Points on a hilly landscape, in no order, each with its height.
A climber steps from a point to the highest of its 5 nearest points, and stops where none of them is higher. Distance is the straight distance between rows; heights are no part of it.
q271: [128 106 118  78 112 124 112 130 151  91  81 203  56 138 158 107 114  88
 140 117 192 162]  h=7.41
q632: [148 153 157 104 137 189  60  55 135 107 109 127 178 123 127 116  93 123
 118 151 102 110]  h=3.61
q225: [134 128 145  97 158 229  79  93 116 143 117 113 155  97 136 103  89 147
 150 150  94 128]  h=8.11
q215: [113 116 114  91 118 105 120 126 145  74  57 158  68 153 134 110 114 107
 105 119 180 177]  h=7.09
q213: [ 81  97 105 175 137 137 163 151 164 184 135  98  90 103 165 136  97 175
  89  99 119 106]  h=7.39
q168: [141 133 128 123 119 103  97 115 127 142 195 152 186 110 146 130 154  81
 125 119 124 112]  h=3.32
q423: [107 121 110 119 123  74 136 142 137  83  67 113  84 156 112 113 128 123
  97 115 167 176]  h=6.60
q868: [159 148 125 105 117 123  57  55 143 112 133 127 193 119 137  85 103  94
 130 136 137 105]  h=4.25
q63: [132 100 131  85 106 123 117 136 154 111 108 227  53 131 166 114 127  79
 159 118 198 153]  h=5.76
q793: [108  88 116 170 146 143 146 141 167 202 162 121 106  95 152 114 100 194
 112  92 127 114]  h=7.80
q821: [ 76 122 116 166 127 129 156 147 142 136  92 105  88 151 139 181 110 140
  54 137 107 122]  h=1.53
q362: [115  94 118 168 140 149 148 136 148 205 166 128 117 112 141 138 110 185
 122 116 101 101]  h=7.56
q559: [121  83 126 160 157 157 125 127 164 206 172 137 119  90 140  93 106 196
 128  88 136 135]  h=7.00
q471: [120 125 111 125 125  72 163 176 100 106  99  80 102 139  92 116 154 139
 147 124 151 164]  h=7.86
q95: [140 139 116 114 117  98 181 157 106  80  63 103  73 153  90 108 128 156
 175 135 145 150]  h=3.94
q267: [106 120 122 102 120 119 112 123 147  75  56 163  67 156 136 136 118 101
  79 132 166 178]  h=7.38
q645: [149 139 124 109 121 120  75  81 136 126 170 150 195 113 153 105 126  82
 134 130 129 104]  h=3.95
q692: [132 127 137 145 121  99 115 127 130 153 192 151 164 122 123 161 160 105
 103 112 115 120]  h=1.94
q7: [149 142 148 105 143 206  73  71 128 133 134 145 169 112 135 126 104 130
 135 152  90 109]  h=4.21
q303: [159 151 140 103 123 151  53  51 146 106 123 135 194 124 131 100 105 104
 119 139 118 107]  h=3.90
q395: [143 117 141 132 138 182 111 107 128 180 173 156 147 112 133 146 126 153
 139 140  83 101]  h=6.97
q222: [141  99 134 120 154 193 107 113 131 193 171 143 138  96 136 115 115 167
 162 133  94 114]  h=6.98
q315: [111 118 113 127 125  62 149 156 121  92  87  95  92 151 100 120 141 129
 105 115 162 176]  h=6.19
q49: [149 138 149 111 140 187  81  78 130 142 154 162 169 118 138 135 116 126
 131 147  87 103]  h=4.36
q963: [103 120 124 148 122  58 143 154 127 117 123 101 117 146  98 148 157 118
  86 110 147 166]  h=7.10
q274: [129 165 121 134 136 113 177 189  72 107 152 100 175 119 142 131 167  93
 174 148 136 110]  h=6.79
q784: [139 105 141 105 159 214  88 106 121 179 151 132 140  94 137 103 108 159
 166 137  95 125]  h=6.40
q155: [130 110 131 155 138 158 136 126 134 195 180 147 129 117 128 154 126 166
 127 134  87  95]  h=7.37
q485: [132 106 114  79 106 127 143 142 145 105  89 200  55 133 174  91 108  87
 183 111 193 131]  h=6.38
q204: [123 127 121 132 121  74 133 165  98 138 178 115 167 115 128 131 173  88
 130 118 144 134]  h=7.52
q602: [143 132 139 136 121 129 101 106 131 153 197 163 172 119 134 155 149 108
 115 128 101 107]  h=2.87
q470: [119 124 130 147 119  67 131 155 118 144 173 116 150 125 114 152 173 102
 104 108 135 140]  h=4.12
q439: [151 132 145 125 137 172  89  88 133 155 175 167 170 117 135 146 128 127
 129 142  86 103]  h=5.46
q677: [153 156 150 106 129 175  52  48 144  98 102 116 183 127 120 108  94 122
 110 149 113 112]  h=3.60
q646: [123 123 140 163 123 105 132 130 132 159 182 143 147 132 114 173 159 125
  94 121 104 119]  h=4.10
q836: [125  84 124 154 149 159 134 131 152 210 170 128 117  97 140 108 110 189
 141 105 119 117]  h=7.53
q14: [135 120 137 150 133 161 124 117 131 186 181 155 144 120 128 157 129 154
 128 136  81  98]  h=7.20
q891: [160 190 171 120 140 118 176 172  98  57 104 106 146 132 109 162 200 124
 172 122 117 122]  h=6.25
q138: [111 121 114 133 125  56 149 166 113 108 109  84 107 142  96 124 156 130
 117 115 157 168]  h=6.66
q786: [ 88 123 120 118 124 150 121 135 141  98  52 144  65 159 145 168 113 110
  58 150 132 160]  h=6.23
q580: [144 145 103 114 115 107 102 114 114 131 173 131 197 108 161  94 125  69
 155 135 146  98]  h=5.73
q988: [101 108 123 179 130 136 162 142 147 185 155 117 110 129 136 167 114 169
  95 130  95  96]  h=7.64
q80: [151 144 123 106 103 119 188 132 126  71  54 134  62 169 106 105 102 151
 191 132 135 127]  h=7.59
q720: [123 126 135 150 120  84 125 139 128 148 187 137 156 129 119 163 168 107
  96 111 120 131]  h=1.95
q631: [103 120 131 182 124 106 155 135 140 157 153 125 121 145 115 184 139 147
  72 129 102 115]  h=7.23
q881: [100  91 111 174 139 139 152 142 166 196 155 113 103 100 156 126  98 186
 107  94 120 107]  h=7.66
q216: [126 113 106  80 112 114 133 133 145  84  67 174  59 142 151  87  99 105
 152 116 188 157]  h=6.58
q913: [112 120 120 142 124  56 146 167 109 124 140  95 130 133 105 139 169 115
 111 112 150 156]  h=5.74
q625: [131 122 140 158 127 140 130 118 133 178 186 153 143 127 122 171 142 143
 111 134  90 103]  h=6.84
q949: [154 148 147 104 132 173  61  57 139 117 136 148 181 119 137 117 106 112
 124 144 100 108]  h=3.18
q75: [107 125 135 169 121  88 145 139 134 142 152 126 131 146 107 175 152 127
  72 117 114 131]  h=7.25
q5: [128  98 125 155 142 161 138 129 140 207 176 138 125 112 136 136 114 182
 135 124  93 100]  h=7.48
q664: [152 142 111 107 117 114  76  83 130 126 164 139 200 113 157  88 122  79
 142 131 140  99]  h=4.73
q106: [110 123 134 158 123  69 140 150 127 134 157 117 133 142 103 161 162 117
  83 110 133 148]  h=2.90
q469: [131 113 107  82 107 126 157 140 141  88  71 181  57 145 161  84  88 104
 187 118 178 130]  h=5.99
q781: [ 88 122 126 175 125 115 160 144 142 138 113 111 103 156 125 184 122 142
  55 131 105 122]  h=3.28
q941: [ 66 112 110 156 126 148 155 155 145 143  80  98  75 137 159 172 101 139
  60 134 110 121]  h=0.39
q883: [136  80 139 137 167 187  96 114 147 195 169 141 122  88 124  78 113 180
 148  99 141 165]  h=6.27
q886: [132 128 102 102 114 103 169 144 122  77  53 121  63 154 115  90 105 140
 169 129 161 149]  h=4.31
q801: [131 158 161 119 145 218  79  74 125 103  85  73 166 122 119 110  76 142
 118 155 101 117]  h=4.07
q123: [139 152 102 121 121 106 129 139  97 129 173 119 196 110 165  93 133  70
 165 142 147  95]  h=6.39
q291: [ 97 122 127 154 123  82 140 139 141 105 100 113 103 161 108 162 138 125
  55 121 139 161]  h=4.02
q997: [123 110 128  81 115 136 101 118 154  94  79 213  55 147 153 129 124  84
 116 131 180 171]  h=6.94
q956: [135  88 128 136 154 180 114 121 137 208 171 139 126  94 135 102 110 184
 158 116 111 127]  h=7.29
q760: [144 182 148 136 140 125 185 188  78  78 126 101 159 126 122 149 186 111
 174 145 126 117]  h=6.67
q430: [143 123 144 106 148 212  88  93 124 160 144 143 154 105 139 120 106 146
 154 151  85 112]  h=5.65
q791: [123 139 114 131 125  86 146 176  87 132 172 101 170 109 137 123 167  88
 155 130 145 124]  h=6.89
q180: [ 89 125 128 157 125 108 147 137 142 112  93 119  93 163 118 177 124 133
  47 130 123 146]  h=2.98
q205: [123 137 117 125 129  86 162 189  80 120 153  92 151 112 121 130 173 103
 158 131 144 133]  h=6.81
q299: [163 165 149 118 113 115 186 142 117  63  70 119  81 160  76 135 149 158
 186 128 116 135]  h=3.58
q911: [135 163 132 131 135 110 183 194  70  97 130  94 145 124 114 144 178 115
 176 144 131 129]  h=6.72
q934: [130 125 104  91 111 111 164 136 132  75  54 144  62 153 132  84  94 130
 172 125 169 146]  h=5.20
q785: [153 165 149 123 130 112 188 173  89  71  92  97 106 140  85 148 176 144
 182 140 114 137]  h=5.47
q597: [111 120 133 176 124 119 149 135 141 168 166 134 128 141 115 180 136 150
  86 127  97 105]  h=6.43
q185: [118 124 116 134 125  68 152 180  94 129 159  94 144 122 114 130 173 104
 137 122 148 142]  h=6.70
q777: [100 122 120 114 121 106 120 126 145  78  58 145  73 161 123 142 121 110
  69 128 158 176]  h=7.60
q536: [127 130 111 121 121  80 172 170 101  93  82  84  89 143  93 110 144 146
 157 133 151 161]  h=6.69
q887: [136 137 115 119 120  95 106 130 114 141 188 135 190 108 152 114 152  73
 140 119 138 110]  h=5.33
q761: [141 167 168 128 127 188  67  62 135  97  82  64 177 134  97 113  88 145
  97 149 114 116]  h=3.49
q56: [137 169 113 135 128 120 162 168  79 111 161 112 193 121 159 113 147  77
 175 149 144  90]  h=6.71
q822: [ 89 108 114 180 129 133 166 150 149 179 132 105  99 125 147 162 106 169
  85 123 101  99]  h=6.90
q779: [146 133 138 119 123 130  90  92 135 144 186 165 179 114 143 142 142  96
 120 124 108 107]  h=2.47
q116: [116 114 127 175 130 135 152 133 141 183 166 135 123 132 128 173 124 161
 101 130  90  98]  h=7.22
q733: [147 146 124 117 117 108 187 155 107  74  67 102  72 155  87 119 134 158
 181 137 134 145]  h=3.37
q411: [135 149 156 107 148 218  72  70 126 112  99 101 166 119 127 109  81 137
 126 158  98 117]  h=4.77
q810: [167 173 167 116 121 112 180 151 110  58  83 112 100 150  78 153 180 147
 181 125 108 134]  h=5.11
q977: [153 144 139 111 124 140  70  72 139 129 165 158 192 113 146 122 125  92
 125 129 113 106]  h=2.88
q240: [146 156 134 123 128 101 188 176  87  82  88  90  99 141  85 134 163 150
 176 144 128 145]  h=5.19
q466: [160 145 100 110 110 113  86  81 124 123 147 120 197 116 155  70 105  79
 154 143 149  91]  h=4.99
q494: [154 162 159 116 126 166  51  47 146  94  92  87 183 136 103 106  91 129
 102 142 121 118]  h=3.43
q899: [134  91 142 110 164 214  86 113 126 181 150 123 134  84 128  80 105 159
 164 121 118 153]  h=6.35
q350: [118 118 106  94 116  93 132 132 140  74  60 140  71 151 127  97 111 118
 121 116 180 175]  h=6.73
q457: [120 119 101 102 116  86 146 143 132  75  59 122  74 150 118  93 113 127
 132 114 178 173]  h=6.24

Where does a climber stop that starts at each point below?
q494 => q225
q810 => q204
q977 => q204
q222 => q793
q645 => q204
q785 => q204
q602 => q793
q439 => q793
q395 => q793
